Each row is a point on a tangle of strands that fork and nearly touch. The rows are in no order.
Two points are linked if the straight distance between their rows is under 35.4. Some points are linked to none.
befa: [  4   0   8  -4  -9 -12  16   2   8  -1 -13  19   6  -3  -9 -11  14   2
  11 -24  -2]
zibi: [-11  16  20   8 -16   5  -3   0 -10 -11  17  -9   1 -24  -8   1   8  15
  -8  10 -10]
nalo: [ -2  -6  -8  -8   1 -17  26   3  18  10 -11  20  10 -11 -18  -6  25   6
 -10 -39 -21]
rifib: [ -6   1 -12   0  18  19  -8  12  28   7  -3   3   3  -6  -8   7  -3  -7
 -16   2  -8]
zelet: [  4 -16 -21   5   4 -31  20  11  19   2  -4  12  -5  -8  -2   7  12  10
   4 -36  -7]
kaziz: [  0  -6  15  13 -20  -5 -24  -8 -28  -1  -7 -18  -5  13  20 -15 -19  -7
  15  28  -8]
mul: [ -2  12   1  11   4  22 -22 -15 -28   6  21 -34 -11   2   7  10 -20  -9
  -2  18   6]
Suli: [ 11 -12  20   7 -13 -12 -17 -16 -38   9 -13 -10   0  23  22  -9  -4 -26
  18  25   7]
tume: [  6   3  11  -2   5  17   8   1  -1 -15   7   4   1  -7 -14  -4  19   1
  -5   6  15]
dabim: [ 28 -12   0   4  19   4   7  -4  -1   1  -5   5  -1   9  -1  -3  11 -19
  14  -3  20]
mim: [ -9  -9   4   3 -20  -6 -18  -2 -23  -5  -2 -23  -8  13  25 -12 -28   0
  11  19  -7]
retag: [ -3  -4  -6  -7  -8 -23   7   7  18   3  -5  10  -6   1   7   6  -6   4
  -2 -18  -5]
ren: [-11   2  -1  -7   7  14   6   4  26   8  -9  16  22  -9 -18  -2  12   0
 -12 -10 -15]
Goli: [ -6  28  15   7   3  23 -14 -18 -26   3  21 -23   9  -5  -7  11   0   1
   0  16  12]
pagi: [-11  -9   9   0 -32 -29  -6   0  -8  -3 -14   1   7  10  19  -8  -8  11
  13  12 -13]
fozu: [ -8  -5  -9  -5  -3 -11  13   9  12  -9  13  11 -15 -14  -9   9  19  12
 -19  -8  10]
Vef: [ 11  -1 -11   6   8 -19  17   1  18  10 -18  23   6   1  -8   0   5   6
  22 -40 -12]
pum: [ -5 -13   0   2 -23 -31   5  11  -3 -11  -7  -1 -10  -3  18  -5  -6   6
   1  -2  -7]
nol: [  7   9  14  -8   1   3 -11 -19 -13   8  -1 -13  19  19  -1  -1   3 -10
   8  17  12]
nuvur: [  1 -11 -33   5  17 -16  11  11  26   9 -10  12  -6   2   3  11 -10   1
   4 -33  -1]
puzim: [  9   5  -1 -10   7  -5  -5 -16 -15   8   0 -14   3  23  10   6  -5 -16
   8   4  29]
rop: [-24  25   0   4   1  17  -3  -3   8   6  11  -6   9 -25 -25   6   2  14
 -28  -4 -30]
sev: [  0 -21  -7  -8 -10 -12  -6  -6 -25   0  -9 -17  -7  26  39 -12 -31  -7
  21   9   4]
fupo: [  0  -2 -13  -6  13   4   1   0   1  -6  11   0 -17   6   5  14  -3  -1
  -8   5  30]
sus: [  9   0  18   0 -21 -16   3  -6   1   4 -19  27  13  13  -3 -17   5   6
  22  -1 -17]
Zesen: [  4 -10 -10   3  13   8  12  14  25   5 -13  21   6  -6  -8   0  22  -5
   9 -26   0]
bizem: [ 12  -6  -2  -1   8   6 -11  -9 -22  -3  19 -22 -11  12  14   9  -7 -12
  -4  27  22]
morab: [  6  -4   9 -12  -2   8  19   0  13   5 -14  28  25  -3 -17 -19  19   5
   7 -19 -20]
lapod: [-14  23   6  -9   6  20  13  -6  -6  -9  14   1  10 -19 -28   0  14  17
 -23   1   0]
zot: [  1   0  26   8 -20   5 -17 -11 -11   3  -9   3  14   7  -3 -16   3  -5
  17  20 -11]
Tezof: [-14  10 -15  -5  20  24  11  12  19   0   3  16  -4 -22 -29   5  21   6
 -38  -7  -8]
gile: [ -3  16   7 -10 -18 -19  -4  -4   1   2  -5   0   4  10   1  -5 -10  11
   0  -1 -11]
tam: [ 11  -9  13   3  -5  -7  19   4   4  -1 -20  30  12  -6  -7 -16  22   0
  24 -20  -8]
remir: [ 20 -23  -1  11   1 -12   0   7 -10  -7  -8  -4 -17  10  25  -7  -8 -15
  18   5  11]
fam: [-10  21  -9  19  25  39 -15  -4   2   3  16 -15  -1 -15 -22  12  -5   2
 -20  13  -4]
Veti: [ -4   3 -11  -3  24  11   5  -1  19  11 -14  13  13   3 -10   6   0 -11
  -4 -14  14]
zikem: [ -6  -1   7  11 -14  12 -26   2  -1   4   3 -14  -4   5   3 -10 -21   1
   6  12 -20]
Daviv: [-13  13   9  15 -15   7 -11   2 -10  -8  22 -18  -2 -22   0   8  -3  15
  -7  13 -18]
giba: [-11  21  -6   2   6  17   3  -4  -4  -9  24  -5  -4 -17 -26  11  10  23
 -26  10   4]
Zif: [-16  26  -1  -7  13  12  -4 -10   6   5   5  -7  20  -4 -15  12  -9   7
 -17  10  -4]
Leda: [ 16  -8  -3   2   9  -6   9   1   8  -4  -5   8   2   7  -2  -2   8  -5
  13 -10  16]
lokat: [  6  -9   0   0   4   2 -12 -10   2  15 -12  -3   9  23   3  -7 -10 -19
  14  -3   8]
digef: [ 11 -21  11   7  -6  -4 -17 -12 -33   7  -3 -22  -7  16  24  -8  -6 -31
  13  20  12]
nida: [ -6   3  -4  -1  -4   1   0   6  -1 -13  20  -1 -19  -9  -1  12   4  11
 -16  10  12]
Vig: [ 19 -16   9   9  -1   3  -9   7   7   0 -12   5   2   9   6 -12   3 -16
  17   7  -2]
Reg: [  5 -13   7  13  -6   6 -10  15  -6 -15   4 -12 -17  -6   7 -10   0  -7
   1  16   2]
vut: [-17  -2 -15  -6 -11   0 -11   7   3   1   8 -15 -14   1  15   1 -34   8
 -13   0 -20]
sof: [ -3  -5 -28  -3  23  -1  12  14  30   5 -10  17  -1  -6 -13  11   7  -1
 -13 -21   2]
giked: [-15  12   5  23  -9  22 -16   6  -1  -2  21 -18  -2 -24  -7   8  -5  13
  -5   8 -27]
tozo: [-14   0  -7  -9 -13 -22  10   7   8  -6  14   0 -14 -13  -3   8  10  13
 -27 -10  -3]
vifu: [ -8  10  -8 -19  26  21  28   0  14   1  -6  27  20 -14 -24  -1  17   6
 -23 -14  -4]
Sem: [  4  -3   2 -13   7  11  27   5  12  -3 -10  24  22 -10 -20 -15  24   5
  -1 -24 -13]
kab: [  6  10   2   5  22  35 -11 -10  -2   5  14 -11   8  -3 -18   6   1 -11
 -12  19   5]
gogu: [ 19   0  -1  -4   7 -19   6 -10 -23   2  -6  -9  -3  23  14   6   2 -10
  22  -3  33]
mevuk: [ -2   5   8 -19  -6  -6  26  -1   2  -6   3  16  15 -18 -16  -8  28  13
 -17 -12 -14]
Fasef: [-13  20   2  -6  -5   2  -5  -3  -2  -4  17 -12   1  -7  -3  13  -9  15
 -15   9   2]
nupu: [  7   1  26   4 -21  -6  -6 -10 -11   2 -20  19  13  14  -3 -22   6  -1
  23  13 -10]
dugeb: [ 16  -5   3  -1  15  20  -3   7  17   0  -3   9   3   1  -7  -5  12 -13
   3   1   1]
Novo: [  2   0   1   6   7  13 -10  -4 -16  -9  22 -18 -13   2   1   8   1  -1
  -8  23  22]
vafa: [-11   9   2  19  -1  27 -23   4  -2   3  18 -20  -9 -15   1   8 -18   1
  -4  11 -18]
Zez: [-14  22   3 -13  -4   4  15  -4   1  -5  10   4   6 -18 -23   0  16  17
 -26  -7  -5]
fodu: [  1 -27 -19  -6  -2 -13   5   9  -6  -9  -1  -9 -15  12  33  -5 -24   1
  10  -1   7]
Biko: [  8 -11 -21  -4   1 -26  10   7  -6 -10  -1  -6 -14  13  23   2 -16   7
  10  -9  15]
Zosi: [ -7  -7  -3  -1 -15 -15   2  10  -6 -15   6  -8 -17  -5  14   0  -8   8
  -7   8   3]
Som: [ -9  24  19  -1  -1  24  -6 -15 -14   1  13 -13  16  -6 -12   5   3   4
   0  12   2]
litel: [-11 -11  -5  10  -5  24 -21  11  -3  -1  13 -19 -17  -8  14   4 -19  -5
  -1  13  -9]
fesas: [ -4  -1 -24   1  30   4   9   5  23   4  -7  15   2   2  -9  13   3  -5
  -8 -16  20]
sipa: [ -7  12  19 -16 -20  -8  14  -8  -2   1  -6  16  22  -7 -11 -12  14  13
  -2  -4 -16]
Vip: [ 10 -24  -8  17  -9 -31  13  17  13   5 -18  19  -6  -8   8  -1  13   3
  25 -33 -18]
Pined: [-11  11  -4   1 -11  -3  -8   3 -19 -15  21 -26 -13  -8  11   8 -13  17
  -9  18   4]
Vetis: [ 11 -19  -4   6   2  -7   4  10  -8 -15   0  -2 -26   2  16  -2  -2  -8
   5   5  22]
pari: [ 22 -10  13  11  -3 -27  10   0 -16 -11 -21   7  -2   8  19  -8   5  -8
  31   6  12]
riraz: [  8 -28 -25   4   9  -1   0  17  12   1  -3   2 -18   6  23   1 -13  -8
  14 -14   6]
maso: [-18  25  -5 -10  19  15   9  -7  10   6   2   6  21 -14 -26   8   2  11
 -30   3  -9]
Vev: [-20  -2 -17  -4  -5   3  -8  12  16   2   8 -10 -13  -6   4   5 -21   5
 -23  -6 -15]
vuf: [  8   4  17   8  -5   6 -19 -15 -44   2  15 -32 -11   2  18   7  -4 -15
   5  31  12]
Sal: [  2  12  31  -4 -10   3   3  -5 -14  -9  -2   4   6  -5  -1  -8   9   0
   8  14   3]
Zepid: [ 24 -11   3  12   7 -27  15   0  -9  -7 -12  12  -4   6  17   1   7  -4
  34  -9  16]
Bere: [ -9  19  -5 -13  26  29  18  -3   8   1  -3  18  22 -14 -27  -2   9   5
 -27  -2  -6]
Lotu: [  5 -22  -9   9 -14 -32   6  10  13   7 -16  18  -7   3  11  -4  -1   5
  22 -27 -21]
binad: [ 14  -9 -15   0  26   6  -4  -9  -1  12   0  -3  -9  18   4   8  -4 -25
   2  -7  30]
kosom: [ -6   4  18   4 -18   8 -17  -8   1   5  -5   3  17   5  -7 -10  -3   2
  10  14 -17]
kefo: [ -5  -9   7   2 -20 -24  -2   4 -30 -13 -15 -11 -14   9  36  -9 -19  -5
  15  16   7]
vik: [ -8  22  -5 -18   5  -4  15  -5   3  -7   8   5   3  -4 -16   9  11  17
 -22  -4  13]
bafu: [-16   0 -18   7   7  19 -12  11   4  -6  27 -13 -18 -15  -2  16 -10  14
 -23  15  -5]
teru: [ -4  -3  -3  -5 -12 -15   5   9  22   7  -8  11   4  -7 -11  -8  11   5
 -13 -18 -26]
zapov: [ 20  -7   4  -1  14  13  -4  -8  -4   3   5  -5   1  10  -1   0   7 -21
   2  10  19]
rokom: [ -7 -10  -9   8   3  26 -18  15   3  -1  12 -13 -24  -6   8   2 -11  -9
  -8   7   3]
vimif: [ 15 -11  -9   5   1 -30  20   8   2 -14  -2   7  -7   0   6   3  10   9
  12 -14  13]
Lebi: [  1   0 -10 -13  18   9  34   5  16   4 -11  31  15 -13 -18  -3  23   4
  -4 -35  -7]
Safus: [  0 -11 -21   0  11   5  -4  16  28   6  -8   3  -3   2   2   3  -7  -5
  -8  -8  -9]
rabod: [-11  32   3   3   1  11  -6  -8 -13  -6  24 -17   2 -12  -8  18  -6  21
 -12  15  -3]
Dotaz: [-10   0  -4 -11  -8 -13   7   3  23  13  -3  10   6 -14 -18  -4  18   4
 -27 -23 -33]
veb: [ 19  -7  16   0   0  -9   0 -12 -24   0  -6  -7   6  12  12  -5  11 -20
  17  15  23]
zezib: [-14  -7  -2   0 -21  -9 -10   5 -18 -11   6 -24  -8   3  24  -4 -24   9
   4  16  -7]
Duzuv: [  3   1  19  -6  -1  22   5  -2   4   1  -6  14  19  -3 -14 -14  14  -6
   6  -2  -2]
Fuzi: [ 21  -5  20   1  -6 -14  -4 -17 -23   9 -17   6   8  23  12 -10   6 -18
  28   9  10]
Fula: [ -8  -6 -14  -3   2   0   4  19  27   4  -1  10 -15 -14  -8   6  10  -1
 -22 -19 -11]
Zame: [ 11  -9  -2  -1   4  -4  -4  -8 -23  -4  13 -14 -15  13  18   8  -1 -12
   1  19  34]
zegi: [  3 -15  -2   7 -21 -41  10   2   3   3 -19  16   3   8  11  -5   0  11
  25 -19 -11]
Gemum: [ -1 -12  10  14 -17  -3 -12  15  -5 -13  -3  -9 -16  -9  13 -12  -5  -4
   3  18 -10]
dop: [ -8   4  16   3 -25 -12 -14  -2 -12  -4  -3  -9   9   4  12  -3  -7   8
  11  21 -11]
rala: [-11  -6   1   0 -18  -2 -11  15  15   1  -3  -1 -11  -8   0  -6  -6   3
  -7  -6 -23]
fuze: [ -7   6 -11   4  11  22  -4  14  14  -4   8   0 -16 -14 -18   4   7   4
 -23  -1   2]
fodof: [  2   6  15  10  -1  22 -17  -5  -7   0  16 -15   5  -6   0   4  -4  -3
   3  22  -6]
Mabi: [-16  24   4   2  12  35   2  -3   4   6   6   2  18 -27 -31  -1   8  10
 -22  -2 -26]
Korin: [-13  23  -9  10   8  17  -5  -4  -8  -7  29 -12  -7 -16 -15  21  -2  23
 -21  16   2]
gufu: [-10   4   4   5 -12  10 -18   7   9   4   3  -9  -6  -4  -1  -4 -17   3
  -7   3 -22]
lig: [ 22 -15  15  10  -7 -17  -7 -14 -19  11 -22  12   4  25  17  -9  -3 -18
  36   7   6]
baziv: [-14  14   2  -9 -12 -11   7   0   4  -5  14  -4  -2 -17 -15   4  10  16
 -26  -5 -10]
zoni: [ 16 -12   0  13  -2 -36  20   7  -4 -11 -14  14  -4  -2  11  -1   9   5
  28 -16   3]
zis: [  2   6 -10  -9   7 -17  22   0  11  -3  -1  14   1  -1  -8  10  10   9
  -1 -20  17]
ziv: [ -1   5  -3   5   4  14  -6   1  -7 -13  26  -9 -21  -8  -3  12  -1  10
 -15  21  16]
tupob: [-10  11  22   8 -17  14 -14  -6  -2   4   5  -3  18  -9  -9  -5   2   8
   6  14 -22]
fovit: [  7   5  19  -3   5  31  -6 -11  -1   7  -1   4  17  -1 -11  -8   7 -14
   4  10  -1]
rete: [ -8   1  -8   8  -8   2  -9   7  -9 -17  22 -24 -19  -8   4   3 -15  15
 -15  15  -4]
duvup: [-12 -13  12  13 -27  -3 -16  12  -4  -7  -4  -4  -8  -8  11 -13  -6   2
   5  14 -22]
vel: [ -6  12  18   5 -18  -5 -10  -6 -19  -9   4 -18   9  -4   6   0  -3   9
   6  23  -3]
vegu: [ -2 -11 -17  -8   3 -15  -1   4  10   1  -3  -7   6  17  15   5 -21   3
   4  -2   5]
met: [ 12 -15   2   3 -10 -27  -2  -1  -7  -2 -14  -1   4  20  23  -7 -12  -2
  26   3   3]
makol: [ -9   6  -5  -2  -1   8 -17  -5  -8   0  15 -25   1   7  10   8 -20   0
  -5  16   6]
zibes: [ -4 -26 -15  -6  -4  -1  -5   3 -12  -4   2 -17 -13  15  32  -7 -27  -8
   9   7   8]
Peda: [ -6  -7  -7   6 -11  -5  -5  17  -1 -18  10 -14 -24 -10   4  -4  -7  10
 -13   6  -6]
Kima: [ 16  -5  10   5   8  15 -17 -13 -13  12   8 -19  -1  12   1  -2  -1 -24
   2  16   9]
novis: [ -7 -19 -10  -7  -2   9 -14  -5 -13   5   6 -23  -8  16  26  -2 -28 -11
   4  11   8]
latu: [  6  10   8  -7 -12 -15  -6  -5  -6  -2  -7  -4   1  16   6  -6 -15   4
   7   6   0]
lop: [ 21 -21   1  11   5   2  -6  12   4  -4  -8   0 -11   8  11  -9   4 -19
  15   2   6]
vete: [ 18   0  13  -7   6   7   7 -11   2   8 -16  22  22  13  -8 -13   8  -8
  21  -8   2]
teto: [  2  12  -1 -10  22  13   6 -12   9  10  -9   9  17  11 -10   4   2 -12
  -1  -8  18]
roke: [ -5  22  -3  -9  18  13  -6 -14   4   7   0  -6  18   7 -11   9  -8  -1
 -11  10  10]
Zokat: [  3   1   9  -9  -5  -1  21   3   5 -13   1  12  12 -13 -14  -7  23  10
  -9  -7  -3]
fesil: [ -6  14  -8  -1  16  21  -1   2   8  -5  11   2 -10  -6 -19   7   2   2
 -21   3  11]
Tir: [ 23 -16 -10  10  13 -22  12   0  -2   0  -5   5  -3  11  18  10  -2  -4
  29 -12  18]
Rof: [ 19 -10   2  16   5 -18  14  -6   0   8 -20  21  15   8   0  -5  11   2
  46 -27  -2]
dubo: [ 11 -11   1  -1   3   8 -18 -14 -14  16   2 -19  -2  22  13   1 -15 -26
   4  11  11]
Nit: [ 11  13   4 -15  13   0  23 -12  -6  -2 -10  13  18   9 -12  -5  12   0
  10 -17  19]
Faded: [-14  -1  -3  -1 -10   6  -7  18  20   2   5   3 -11 -19  -9   1   9   2
 -19 -10 -23]
bedav: [ -7   5   9   4 -22  -9  -6   7   5  -4   6  -8  -1 -16 -11  -9   6  13
 -16   3 -31]
togip: [ 11   0 -13   4   9 -24  16  -2  13   9 -13  14   7   8   0   5  -2   7
  25 -35   0]
lef: [-12  -2  -4  -2 -15  -7  -8   2 -24 -15  15 -30 -12   0  25   2 -22  13
  -2  23   4]
Nak: [-14   6 -18 -10   5 -10   4   2  16  -1   7  -1  -4  -2  -8  13  -7  10
 -23  -5   4]
megal: [  5   7  -9  -6  25  13  -2 -11   3  10  -4  -3   1  16  -6   7  -8 -18
  -6  -2  23]
gebu: [ -2   4   1 -16 -10 -28  26  -2   6   0   1  14   3 -13 -13  -1  24  12
 -19 -24 -13]
mezu: [ 15   5   3  -5   4 -20   7 -11 -12   2 -11   1   5  17   9   0   3  -6
  25  -8  25]
rovi: [ 14 -13 -15   6   7 -21   7   1  12   6 -12   8   3  13  11   7  -9   1
  28 -23   4]
nefan: [-16  11 -14   1  11  21   3   9  13  -1  14   5 -13 -22 -27   8  15  13
 -36  -3 -10]
gipud: [ 7  5  3 -6  4 -1  4 -2 -3 -8  7  3 -9  3  3  7  4 -3 -1  4 26]
vil: [ 17   5  19  -4  -1  -1  -9 -21 -30   5   0 -17   8  16   5  -3  10 -20
   9  22  20]
Rupas: [ -5  -5  13   3 -27 -22   0  10   1  -7  -5   3  -1 -13   0 -10   8   9
  -4   5 -23]
Raza: [  7 -12 -19  -2  -3 -30  14  10   2 -13   4   1 -17   2  15   5  -5  11
   2 -11  12]
Dos: [  3   8   9   8   0  14 -22 -20 -43  11  21 -39  -9   5  15   8 -17 -13
   1  26   5]
geva: [ -5   9  -8 -12   2 -18  14   2  17   4  -4  14  -3  -1  -3  10  -2   6
  -8 -25   3]
veniz: [  2  -4  -2   0   2   7 -11   3   9   0  -2  -8  -4   8  -1  -5 -10  -8
  -1   0   3]
Lis: [ -6  18   7 -13   9   8   8  -9  10   8  -8  12  19   0 -14   2   1   0
  -7  -8   3]
fasi: [ -2  16 -10 -16  10 -11  18  -5   3  -5   5  10   2   2 -10  13  11  13
 -12 -10  25]
geg: [-14  12  -5  -9   3  -1   5   0  22   9  -1   5  10 -14 -21   3   5   7
 -32 -11 -29]
muvu: [  0  -7  -6  -3 -10 -23  14   4  20  11 -13  20   8  -5 -10  -7  19   7
  -3 -31 -26]
bobu: [  6  16  14 -15   2   0  15 -11  -9  -4  -9   7  16   7 -10 -12  13   2
   9  -9  13]
kita: [  0   4  22  -9 -24 -14   8  -5   2   1 -13  21  16   1  -6 -16  12  12
  10  -2 -21]
pobe: [ -2   0 -16  -9  14  -6  32   4  18   8 -10  27   9 -16 -20   1  27   6
 -11 -42 -11]
pokof: [-15  20  -9   7  23  32  -8   4  14   5   4  -2   4 -17 -24   8  -4   1
 -27   6 -12]
gatu: [ -6  12  23  -1 -18  -3   4   0 -10 -13   3   1   3 -17  -4  -5  11   9
  -1  11  -5]
peto: [ 12 -13  -6   5   9  -2  11  12  11 -11  -5   7  -7  -2  -4  -5  16  -3
   8 -12  13]
dunek: [ 17  -1  16  -4   1  -4  16 -14  -4   6 -20  28  24  13  -4 -15  12  -2
  34 -15  -1]
kudid: [-24  -6 -29  -3   5   5  -8  18  19   5   6  -7 -16 -10  -1   8 -13   6
 -31  -6 -16]
fut: [-15  11  14  -1 -13  14  -5  -3   9   5   4   2  21 -16 -19  -4   9  12
 -11   3 -29]
sesu: [ -7  -2  -9  -2   2   2   6   7   7 -13  17   6 -18 -10 -10  11  15  14
 -21   3  16]
Zeras: [ -2  21   7   6   7  22 -18 -22 -29   8  23 -30   0   1  -3  14  -5  -7
  -4  20  16]
rira: [ 14  -2  18  -2   3  14  -7 -13  -3  13 -10  11  16  14  -3 -10   8 -19
  16   3   2]
Vid: [ 10  -9 -16  -3  19   1   1  -3  -1   2   7  -3 -14  17  10  14  -7 -12
  -1   0  33]
sopa: [-11  19 -12  21  21  37 -19  -6  -7   6  24 -21 -12 -11 -12  17 -15   2
 -16  12   1]
lipus: [ 10  -8  20  10 -13 -19   4   3 -15 -11 -17   5  -3   4  13 -13   5  -9
  19  10   7]
Bekil: [ -7   5  -1  -9 -15 -21  -1  -1  11   6  -8   5   1   7   1  -4 -12   9
  -4 -13 -16]
rok: [ -7   0 -23 -11   7 -14   5   3  16   0   3  -4   1   8   5  13 -15   8
 -13  -8   5]
pep: [-11  20  -7  -4  14  13  -6  -4   1  -1  13  -6 -10  -3  -8  16 -12   5
 -20   9  12]
Maza: [ 11  13  14 -11  -5 -12   7 -13 -14  -1 -14   2  11  16   0  -9   9  -2
  19  -3  17]
pok: [ 10 -16 -11  -3   1 -14  -4   0   4   3  -5  -6   4  21  22   0 -19  -5
  17   1   5]
Viv: [ -1   1  13  19 -13  16 -26  -2 -11   1  10 -18   0  -3   7  -3 -16  -1
   9  24 -19]
zepul: [  0 -21 -24   0  12  10  -7  19  22   6  -5   0 -14   6  10   3 -11 -12
   0  -9   1]
mev: [  2  12  13  -3  13  35   6  -7 -10  -8  16   3   4 -14 -19  -1  17   1
 -11  11  12]
Vad: [ -1 -24 -13  -1 -10  -9  -9  15  16   6  -9   1  -6   8  19  -6 -18  -1
   8  -7 -17]
Zigen: [  7  -2  17   1 -12 -15  11   2  -2  -9 -14  12   4  -2   0 -12  11   1
  14  -3   4]
pugiv: [-24   6 -26   2  15  12  -7  15  23   8   5  -1 -10 -20 -14  14  -3   6
 -39  -2 -20]
mil: [  6  -6  20   9 -19 -14 -15  -9 -31  -1 -17  -8   0  20  17 -15  -9 -13
  21  28   1]
sov: [  6  -7   3  -2   4   7  16  12   8 -14   1  14  -1 -15 -12  -7  28   1
  -2  -7   6]
Pagas: [ 21  -3  -1   4  19  -3  21 -11   0   5 -10  17  15   6  -4   0  13  -5
  30 -26  17]
Kade: [ 22  -3   9   5   6 -13  14 -14  -8   9 -17  21  20  14   2  -6  11  -5
  43 -17   9]
raz: [  7 -12  10   5 -13  -7 -10   2   8   2 -12   8   4  10   7 -11  -3  -3
  15   8 -12]
Voza: [ 11 -16   0  14  -8 -18   1  -4   8  11 -21  23  12  15   4  -9   4  -1
  40 -17  -8]
tana: [  9  10   8  -5  22  31   0 -12  -7   0  12  -3   9   1 -18   0  11  -9
  -9  12  16]
Feto: [ -2   7   7 -10  -3  -4  10  -4  14   5 -12  16  14   3 -10  -5   6   2
   4 -18  -2]
zezan: [  5   9  20   6 -11   0 -15 -11 -35  -3   8 -22 -11   4  22   2 -12  -8
   8  29   7]
suses: [  3 -13 -10   7  10  21 -11  11  -1  -4  12  -9 -27   1   6   4  -4 -12
  -9  11  17]
Bir: [ -7  -6 -27   0  13 -13   9  12  32  15 -16  15  -1  -4  -6   9   1  -1
  -9 -32 -16]
Pibif: [-21  18   3  -6   0  10   5  -1  12  11   6   5  10 -26 -26   1  13   9
 -35 -11 -34]
tum: [ -1 -17  -8  -2   6   9 -13  -6  -6  11   2 -15  -4  19  17   1 -18 -21
   3   3  18]
fen: [  0   6   7  11   7  30 -13  -1   0  -2  17 -13   3 -11 -11   5   3  -3
  -5  19  -2]
Nibov: [ 17 -15   1  -5   2 -11  -4  -5 -25  -3   3 -16 -15  16  29   3 -11 -17
   9  16  23]
Vata: [ -9   8 -11 -12  24  14  21   0  17   1  -2  23   9 -10 -22  10  15   3
 -20 -13  13]
Gopo: [  2   6  14  -1 -10  -6  -7  -2 -19  -9   3 -11 -13   4  15   0  -4  -6
   6  17  17]
Buvut: [-14  10  -9  -9   2 -10   1   1  20   6   2   2   5  -5  -8   9  -5  10
 -25  -6 -15]
musep: [ -9   8  18  -6  -9  19  -1  -4   8   4  -4  14  24 -10 -17 -12  11   4
  -3  -1 -19]
Ruz: [-14  12 -11   2  15  20 -11   8  21   6   3  -3  -2 -10 -11  11 -12   2
 -25   5 -17]
zum: [ -4  17  -5  14  17  33 -22 -11 -12  10  20 -27 -14  -4  -5  14 -19  -7
 -10  14   4]
desu: [ -1  -4  -1  -6 -16 -38  22   6   6  -2  -2  12  -4 -10  -2  -1  18  10
  -9 -25  -7]
Zon: [ -4  10   6  -4  -2   6 -17 -12 -13   5   6 -22   8  13   5   4  -9  -7
   4  17  12]
lim: [  3 -20 -10   2   2   5  -5  10 -10 -15  12  -9 -30   3  20   1 -11  -7
  -3  12  19]
Lif: [ -6 -12   4   2 -25 -33   3   6   1  -2 -14   7  -1   4  16  -7  -5   8
  11  -6 -13]
reta: [ 10 -14   2   0 -10 -22  -7  -7 -22   2 -15  -7  -3  25  30  -6 -15 -10
  26   9   9]
mus: [ -3  -4 -11  -1   9  13   5  19  22  -4   2  11 -14 -13 -16   2  18   1
 -17 -11   0]
kag: [  5  11  16  -6  -4  -1   1  -5 -11  -6   1   0  -2   1   5   0   4  -5
   5   9  21]
Ralas: [  2  -9  13   8 -12 -11  -5   4 -22 -15  -4 -12 -14   2  25  -6  -9  -9
   9  20  12]
maf: [-12  -5 -13  -5   0  13 -16  -6 -19   3  16 -31  -7  11  22   4 -33  -1
  -4  16   5]
tib: [  0 -27 -14   3 -16 -19  -5  16  19   9 -16  13  -5   8  16  -7  -9   2
  14 -16 -27]
Zoli: [-11  34  16  -2   2  26   0 -14 -12   2  13  -7  20 -15 -19   5   1  12
  -7   8  -8]
kabat: [ 16   6  -3  -4  19  -7  28  -8   5   3 -12  21  15   5 -10   0  12   3
  21 -30  10]
Val: [ -7 -12   9   7 -29  -9 -11  14   7  -2  -4   4  -8  -9   8 -10  -2   2
   0   5 -30]
gikes: [  2 -18  -3   1 -12  -4 -13   9  11   1  -4  -1  -3  11  16  -3 -17  -1
   6   6 -16]
tede: [ 19 -17   8  14  -5 -14  -3  -5  -1   9 -22  17   5  20  13  -9   0 -12
  38  -4   1]
tive: [  6   1  -6  -1  24  25  -4   8  21   3  -1   5   6  -2 -13   3   6 -10
 -12   6   1]
zedan: [ -9   0 -22  -8  23   2  17   9  27   5  -5  20   4 -12 -20  11  18   3
 -23 -18   3]

A fork is a point with three links. Follow the links from the first point to the second and name the forks in between, in order.
giba; Rupas: fuze rala Val
Zame; pep: Zez
Lif; Vetis: Lotu
Ruz; Zoli: mul

A fork is a point with three links, a tip a point with one. Leave the first point through the second and follow the links. Name the first fork or tip that comes.
fodof; fen: sov
zedan; Vata: roke
Daviv; giked: Lotu
lapod; giba: fuze
Pined; rete: Lif
musep; Duzuv: Kade
Kade; Rof: novis
giked; Daviv: kag
morab; Sem: geg
Ruz; pokof: mul

Name the points in between on the shortest way along the links from the first point to the second, in order.
suses; Lotu: lim Vetis remir lop Vig raz gikes Vad tib
nida; fesil: sesu fozu tozo baziv Zez lapod giba Korin rabod Fasef pep
tam; rovi: befa Zigen lipus pari Zepid Tir
teru; Raza: Dotaz geg Buvut Nak rok vegu pok met reta sev zibes fodu Biko
